Points, in no order, along strands that fork and pass close to each other.
Points whose rows are less than 95.6 apart are linked; no others are. Some points are linked to none.
J_975: [ 24 -19 -15  30 -45 -44 -55  45  -9  28  14  27  26   4 -16  45  48 -39
  -7  14]
J_962: [-61 -11 -12 -28  32   5   9 -15  65  13   6  17 -40   6  19 -75 -28  14
 -55 -35]
J_167: [ 29 -41  37   6 -39 -43  30  41   2 -14  40 -36  14  -4  -1  16  39 -29
 -50  24]
J_586: [ -5 -10  60  -6   3 -10   5  29   7  11  68 -38 -17 -18   2 -42  20 -22
  16   8]
J_950: [ 16  31 -20  12  38   7  11  22  38  35  20  17  19 -32  25  38  36 -46
  25  26]
J_183: [-24  31  -4  -7  37 -11 -37  -5 -32  29  33  31 -15  39  20 -34 -10  80
  53 -15]
J_650: [ 12  13   9 -33  -4 -32  48 -19 -16  40  14   5   2 -14  38  -7   7  11
  11  19]
J_500: [ -2  -4   7 -31 -11  -7  15 -46 -59   3 -26   6   0  14  -9  -4 -43  63
  21  -9]
J_492: [-24  -5  22 -39 -31 -40  -3 -26 -45  24  35  -6 -25  18   6 -35 -12  44
   6  -1]
J_407: [ 18 -20  48   9  16  -7 -42  80 -14 -14  72 -41   2  -7 -28   4  32 -10
  33   4]
J_440: [-48   2 -23 -18  18   3  -3 -23  58   9  -5  13 -22  -9  13 -28  -4 -18
 -52  -3]
J_26: [-38   4  31 -68   9 -12  23 -22  -4  39   8  -9 -55 -24   7 -75 -35  32
  37  -4]
J_664: [ 50   4 -28  66 -42  -5 -17   9 -31  -6 -32  14  53  29 -38  51  17 -26
  15   5]
J_450: [ -8 -22  -6 -22  14  16 -13 -43 -43   0 -34  21  -8  29 -14 -16 -70  95
   8 -39]
J_912: [-32 -13  22  15  -7 -22  41  -7  54  12  42  -6  -5   8  36 -44  19 -23
 -53  11]
J_921: [-18  -1   8 -10 -23  33  26 -23  37 -54 -41 -45 -10 -28  -8  16   0 -45
 -56  27]
J_741: [  5 -24  15 -17   2 -31 -29  35   8  63  61   6  -8 -32  -2  11  36 -49
  27   9]
J_462: [-22 -16  50 -15 -52 -11 -24 -24 -50 -20  19 -29  -3  24 -15 -14 -17  33
   6   6]
J_403: [ 15  -5 -11   8 -25 -49 -11  34   1  45  37  30  15  -7   8  18  42 -36
 -10  14]
J_876: [ 26  17 -76 -14  -3  -1  26 -34 -14  23 -72  34  -1 -27  -4  27  -8 -27
   7 -14]
J_562: [  2  -1   5   6 -39  33   3 -24  -3 -67 -50 -43  17   0 -23  33 -13 -25
 -27  22]
J_12: [-28   7 -15 -26   9 -28 -51   5  12  67  42  37 -22 -15  -2 -16  16 -41
  23  -4]
J_98: [-17   3  28   7  35  -2 -64  57  25  12  84 -16 -21 -10 -12 -42  32 -62
  30 -11]
J_169: [  3  13 -12 -50  25  22  51 -41 -14  26 -32   2 -13 -52  16   8 -30  -1
  34  14]
J_683: [-18  16  62 -48  11  -8  43  -8  -4  28  37 -29 -41 -26  26 -72  -9  12
  52  16]
J_124: [-46  14  10  11 -10 -20  -7  -5  19 -25  32 -14  -7  53  24 -52   1  56
 -56  -9]
J_984: [ -8   4 -14 -24  40  -9  61 -12  29  17 -14  24 -19  14  56 -41 -14  65
 -43 -22]
J_508: [-28  31  27  -8  18  41  -7 -27 -23 -36 -14 -16 -10  11  -3 -21 -48  71
  50  -1]
J_349: [ 44   5 -52   4 -46  -5  43 -18 -31  18 -63  17   8 -39 -25  47   5 -52
  26  -2]
J_577: [ 14 -11  37  10  16  11  45  41  49 -21  23 -40  17 -41   5  16  33 -46
 -21  29]
J_60: [   3   -8  -71  -21   11   38   11  -39   12  -16 -100   35  -19   -8
  -14    9  -43   13  -34  -38]
J_673: [ 24 -19   0  39 -52  35 -16 -35 -24 -60 -71 -29  34  22 -54  41 -20 -33
 -14   5]
J_702: [ 41 -14 -69  34 -49 -33 -30 -26 -47  59 -65  57  27  31 -38  16  -5 -15
  14 -48]
J_88: [ 29 -14   2  44 -37  18 -34 -11 -32 -34 -33  -9  48  32 -50  45  -6 -24
   8   3]
J_579: [-36   1  20   7  22  40 -13   5  82 -28   5 -38 -10 -32   3 -10  14 -64
 -24  14]
J_6: [ 27  -7 -56  21 -65 -33 -56  -2 -29  47 -59  60  28   5 -40  33  23 -58
  20 -17]
J_334: [-21  -6  15  27 -12  12 -55  32  44 -52  15 -39  15  12 -11  15  31 -40
 -52  21]
J_198: [ 17  -2 -28  57   0  14 -44 -51 -34  -9 -42  24  49  81 -42   9 -41  45
   2 -36]
J_204: [-35  22  26   2   6 -26   2   6   4   2  51  -6 -19  45  34 -68   2  59
  -3  -9]
J_703: [ 40 -41 -53  -1  34  36  36  -2 -19 -15 -78  50 -31  20  19  10 -45  71
 -56 -69]
J_980: [-40   4   7 -53  -1  11  15 -34  -2   5 -13 -20 -32 -21   0 -32 -40  15
   1  -1]
J_628: [-36 -22  45 -34 -41  -1  18 -18   8 -28   8 -61 -21 -23  -9 -25 -18 -18
 -40  16]
J_191: [-49  -7 -13 -12  14   3 -37  -3   9 -15   6  18 -21  44   9 -44 -28  64
 -54 -37]
J_983: [-40 -15  36 -30 -22 -20  41 -29  37   9  20 -33 -25 -11  16 -60 -14  -9
 -46  10]
J_184: [-48  22 -14 -19  30  36 -75 -24 -15  -2  -8   7 -14   0 -29  -7 -31  13
  58 -13]
J_47: [ 21   5  13 -16  37  15  27  34  29  28  25  -6  -3 -64   4  29  20 -52
  39  27]
J_190: [-37   9  12 -21  30   2 -50  23  16  41  57  -4 -34 -16  -6 -46   9 -45
  35  -5]
J_182: [-21 -26  46 -20 -54  -4 -12 -14 -30 -37  -1 -51  -5  -4 -29   2 -15   8
 -31  12]
J_715: [-21   6 -19 -44  32  29  17 -43  -5  11 -33   9 -25 -27   0  -4 -44  31
  22  -9]
J_233: [ -9  -3 -59 -41   8  14  25 -49  13  15 -73  21 -23 -36 -11  13 -23 -20
 -27 -22]
J_843: [-51   4 -33 -21  36  37 -80 -28  18  -5 -30  34 -18  18 -29  -7 -37  19
   3 -25]
J_438: [ 13 -26  27  -6  14  35 -26  43  59 -58  -7 -49  10 -45 -40  39  33 -60
 -18  14]
J_278: [ -1  -2   6 -32  52  22  22  12   0   7 -16  35 -45  24  36 -46 -36 116
   3 -36]
J_85: [  9 -18  31  14 -38 -31  61   6  16  -5  35 -21   9   0  25  -8  29 -25
 -56  24]
J_848: [-33  21  -4  31   0  22 -17 -20   5 -57 -12  -6  25  36   3   3 -14  40
 -29  12]
J_805: [  1 -21  69   5  22  -7  55  21  36  20  68 -26 -23 -36  31 -66  17 -40
  36   3]
J_534: [ -7  46  -7   5  42  19  51 -17  31   4  -5  -1   8 -14  40   0   2  10
  -1  20]
J_157: [ 10  -1 -37 -12  41 -29  29 -11  -3  28  -9  47 -14  24  44 -12 -11  66
 -32 -33]
J_956: [ 12 -26 -18 -23  47  37   5   4 -15   6 -43  48 -32  12  24  -4 -48  95
 -25 -62]
J_62: [-27 -11 -28  -5  23  27 -40 -35 -13 -10 -39  28   0  34 -28  -3 -50  62
   3 -37]
J_347: [-37  17  -3 -13  13  54 -13 -18  59 -47 -44 -36  -7 -39  -7  12   2 -51
 -30  24]
J_536: [ 23   0  50  19  15  -1  -7  53 -22 -22  55 -32  15  -1  -3  28  26  13
  34  21]
J_654: [ 20  13 -45  25 -49 -57  42   7   2  17   1  17  11  16  26   8  37 -31
 -63   9]
J_158: [ 25  -5 -43  17 -21 -38 -32 -35 -53  48 -17  52  29  32 -11  23 -12  17
  17 -23]
J_493: [ 11   7 -30  -9  -8 -33  49 -21  10  38  -4  26   0  -6  35  -4  14 -13
 -36   6]
J_588: [-20   5  23 -17  10  18 -66  -4 -47   4  19  -8 -14 -16 -33   1 -20  -1
  78  -4]
J_392: [ 31 -19  14 -19 -43 -13  19 -52 -77  14 -29   2  16  -3 -24  22 -35  15
  36   6]
J_107: [  1  19 -16   1  31  -5 -26 -27 -34  37  12  46  15  26  13   4 -17  59
  50 -16]
J_217: [ 52  14 -37  73 -25  15  24  48  14 -50 -33   1  39  -4  -4  68  44 -49
  -9  20]
J_351: [ 19  18 -59  53 -15  -1 -42 -15 -10   1 -52  38  43  40 -19  37   7 -11
   4 -17]
J_743: [-40  35  -1   7  27 -17 -41  13   4  17  61  15 -16  40  25 -43   6  41
  17 -12]
J_904: [ 25 -45  22  -1 -58 -27 -34  18 -34 -17  -8 -20  15  -5 -42  39  13 -35
 -21  12]
J_591: [ 64 -45  12  17 -50 -14   3  32 -44 -23 -21 -19  33 -21 -52  61  11 -32
  16  13]
J_135: [ 35 -22 -68   3  20  29  31 -40 -25  -1 -97  41  -9  13  -7  15 -49  49
 -22 -65]
J_19: [ 62 -22  10  15 -50 -12  13 -10 -75   2 -20  -6  34   1 -39  51 -11 -11
  37  10]
J_109: [  3  32 -54  37  10  21 -34  -8  27 -18 -50  30  25  11  -3  43   9 -30
  -7   4]
J_18: [ -5  39  42  -2  47  25  -7  33 -15  -4  50 -15 -16  -5   8  -7  12  13
  87  17]
J_104: [ 12  24 -46   1  41 -14   1 -17 -17  34  -8  56  11  12  36  13   0  44
  11 -28]
J_321: [ 36 -29  -5  34 -80 -49 -34  30 -31 -13   1   8  30  23 -26  43  39 -34
 -28  12]
J_425: [ 32   5 -13  -9   9  33 -12 -21 -29  26 -42  10  15 -43 -35  61 -12 -38
  77  16]
J_576: [-12  37  11 -29  59  12  26   0   8   9   8  13 -41  26  43 -71 -27 105
  41 -18]
J_345: [ 27  22  18  24   6   1  29  21 -20 -21  31 -12  25   6  19  28  17  17
  17  37]
J_449: [ 42  33 -17  60  -3   8  29  28  -6 -44   3   0  49  17  17  52  28  -5
  -3  28]
J_370: [  8 -24  55  18  31  10  58  31  69   4  53 -24  -3 -44  28 -24  27 -58
  12  16]
J_498: [ 57 -21  -3  43 -24   3  16  61   5 -63 -21 -33  33 -16 -21  66  41 -41
 -17  18]
J_929: [-29   7  40  18  11  29 -34  32  50 -33  46 -45  -4  -3   0 -14  18 -30
 -19  12]
J_119: [-12  25  16   1  23   4 -56  13 -44  26  50   5  -6   5  -6   1   4   9
  84   0]
J_554: [ 19 -12 -31  30 -82 -53  -6  13  -7 -16 -15   4  20  31  -6  21  38 -35
 -67  10]
J_944: [ 42 -27  19   1 -10  -5  83  32  27 -20   4 -40  10 -46   7  24  26 -56
 -31  32]
J_824: [-55  10 -16 -20  45  10 -26  10  44   3  17  29 -38  31  22 -71 -31  60
 -26 -42]
J_56: [-21  43  26 -34  38  31  15 -12 -17   0  -1 -12 -35   7  16 -56 -29  73
  67   2]
J_148: [-23  19 -41  -7  11  11 -12 -21  36  -7 -26  14   2  -4  13  14   7 -26
 -36   6]
J_187: [  1  12  17 -44  33  23  42 -10  18  39   5  -8 -13 -64  11  11  -1 -38
  52  25]
J_177: [  2 -31  36   9  20 -13 -67  81  27  -9  78 -34  -5  -9 -24 -17  44 -41
  13 -10]
J_219: [-27 -11  14  22 -37  -6 -18   5  37 -40  19 -36  10  24   8 -12  23 -32
 -82  20]
J_763: [-31  15  51  11   8 -16   8  20  18   8  71 -25 -18  20  30 -74  18  -2
   8   8]
J_900: [  6  11 -19  17  -4 -19 -39  -9 -43  33  20  36  29  25   0  28  -3  14
  35  -5]
J_538: [ 46 -13  -9  11 -47 -14  39  11 -26  -8 -29  -8  10 -29 -15  46  22 -51
  -5  21]
J_555: [ -5  39   1  29  43  14  36  18  55   4  40   7  13 -13  35  12  29 -13
  -1  29]
J_542: [ -9  20  10 -19  17  -8  68 -22   9   8   1  -7  -3   0  40 -21  -2  47
  -5  12]
J_303: [ 58 -38  28  34 -37 -29  27  67  -8 -59  17 -39  30  -3 -13  48  37 -15
 -37  28]

A fork is a point with three links, a tip a point with one. Leave the first point through the second and follow the links. Name the first fork or tip that comes.
J_124 / J_191 -> J_219
J_217 / J_449 -> J_321
J_534 / J_555 -> J_683
J_449 / J_217 -> J_492

Follow the links from the first point to the second, and from the first to the third. Name the last point that the two ways share.
J_403 / J_233 / J_47 -> J_321
J_702 / J_321 / J_763 -> J_107
J_60 / J_26 / J_763 -> J_542
J_824 / J_370 / J_975 -> J_204
J_944 / J_650 / J_962 -> J_204
J_109 / J_47 / J_654 -> J_542
J_450 / J_536 / J_944 -> J_321

A fork is a point with three links. Follow the links from the first point to the second and name the forks in between, in order.
J_702 / J_349 -> J_107 J_542 J_321 J_591
J_135 / J_534 -> J_591 J_321 J_542
J_190 / J_500 -> J_321 J_591
J_576 / J_449 -> J_591 J_321
J_349 / J_900 -> J_591 J_321 J_542 J_107
J_345 / J_650 -> J_321
J_554 / J_370 -> J_542 J_107 J_204
J_26 / J_876 -> J_542 J_321 J_591
J_6 / J_975 -> J_107 J_542 J_321
J_824 / J_904 -> J_204 J_107 J_542 J_321
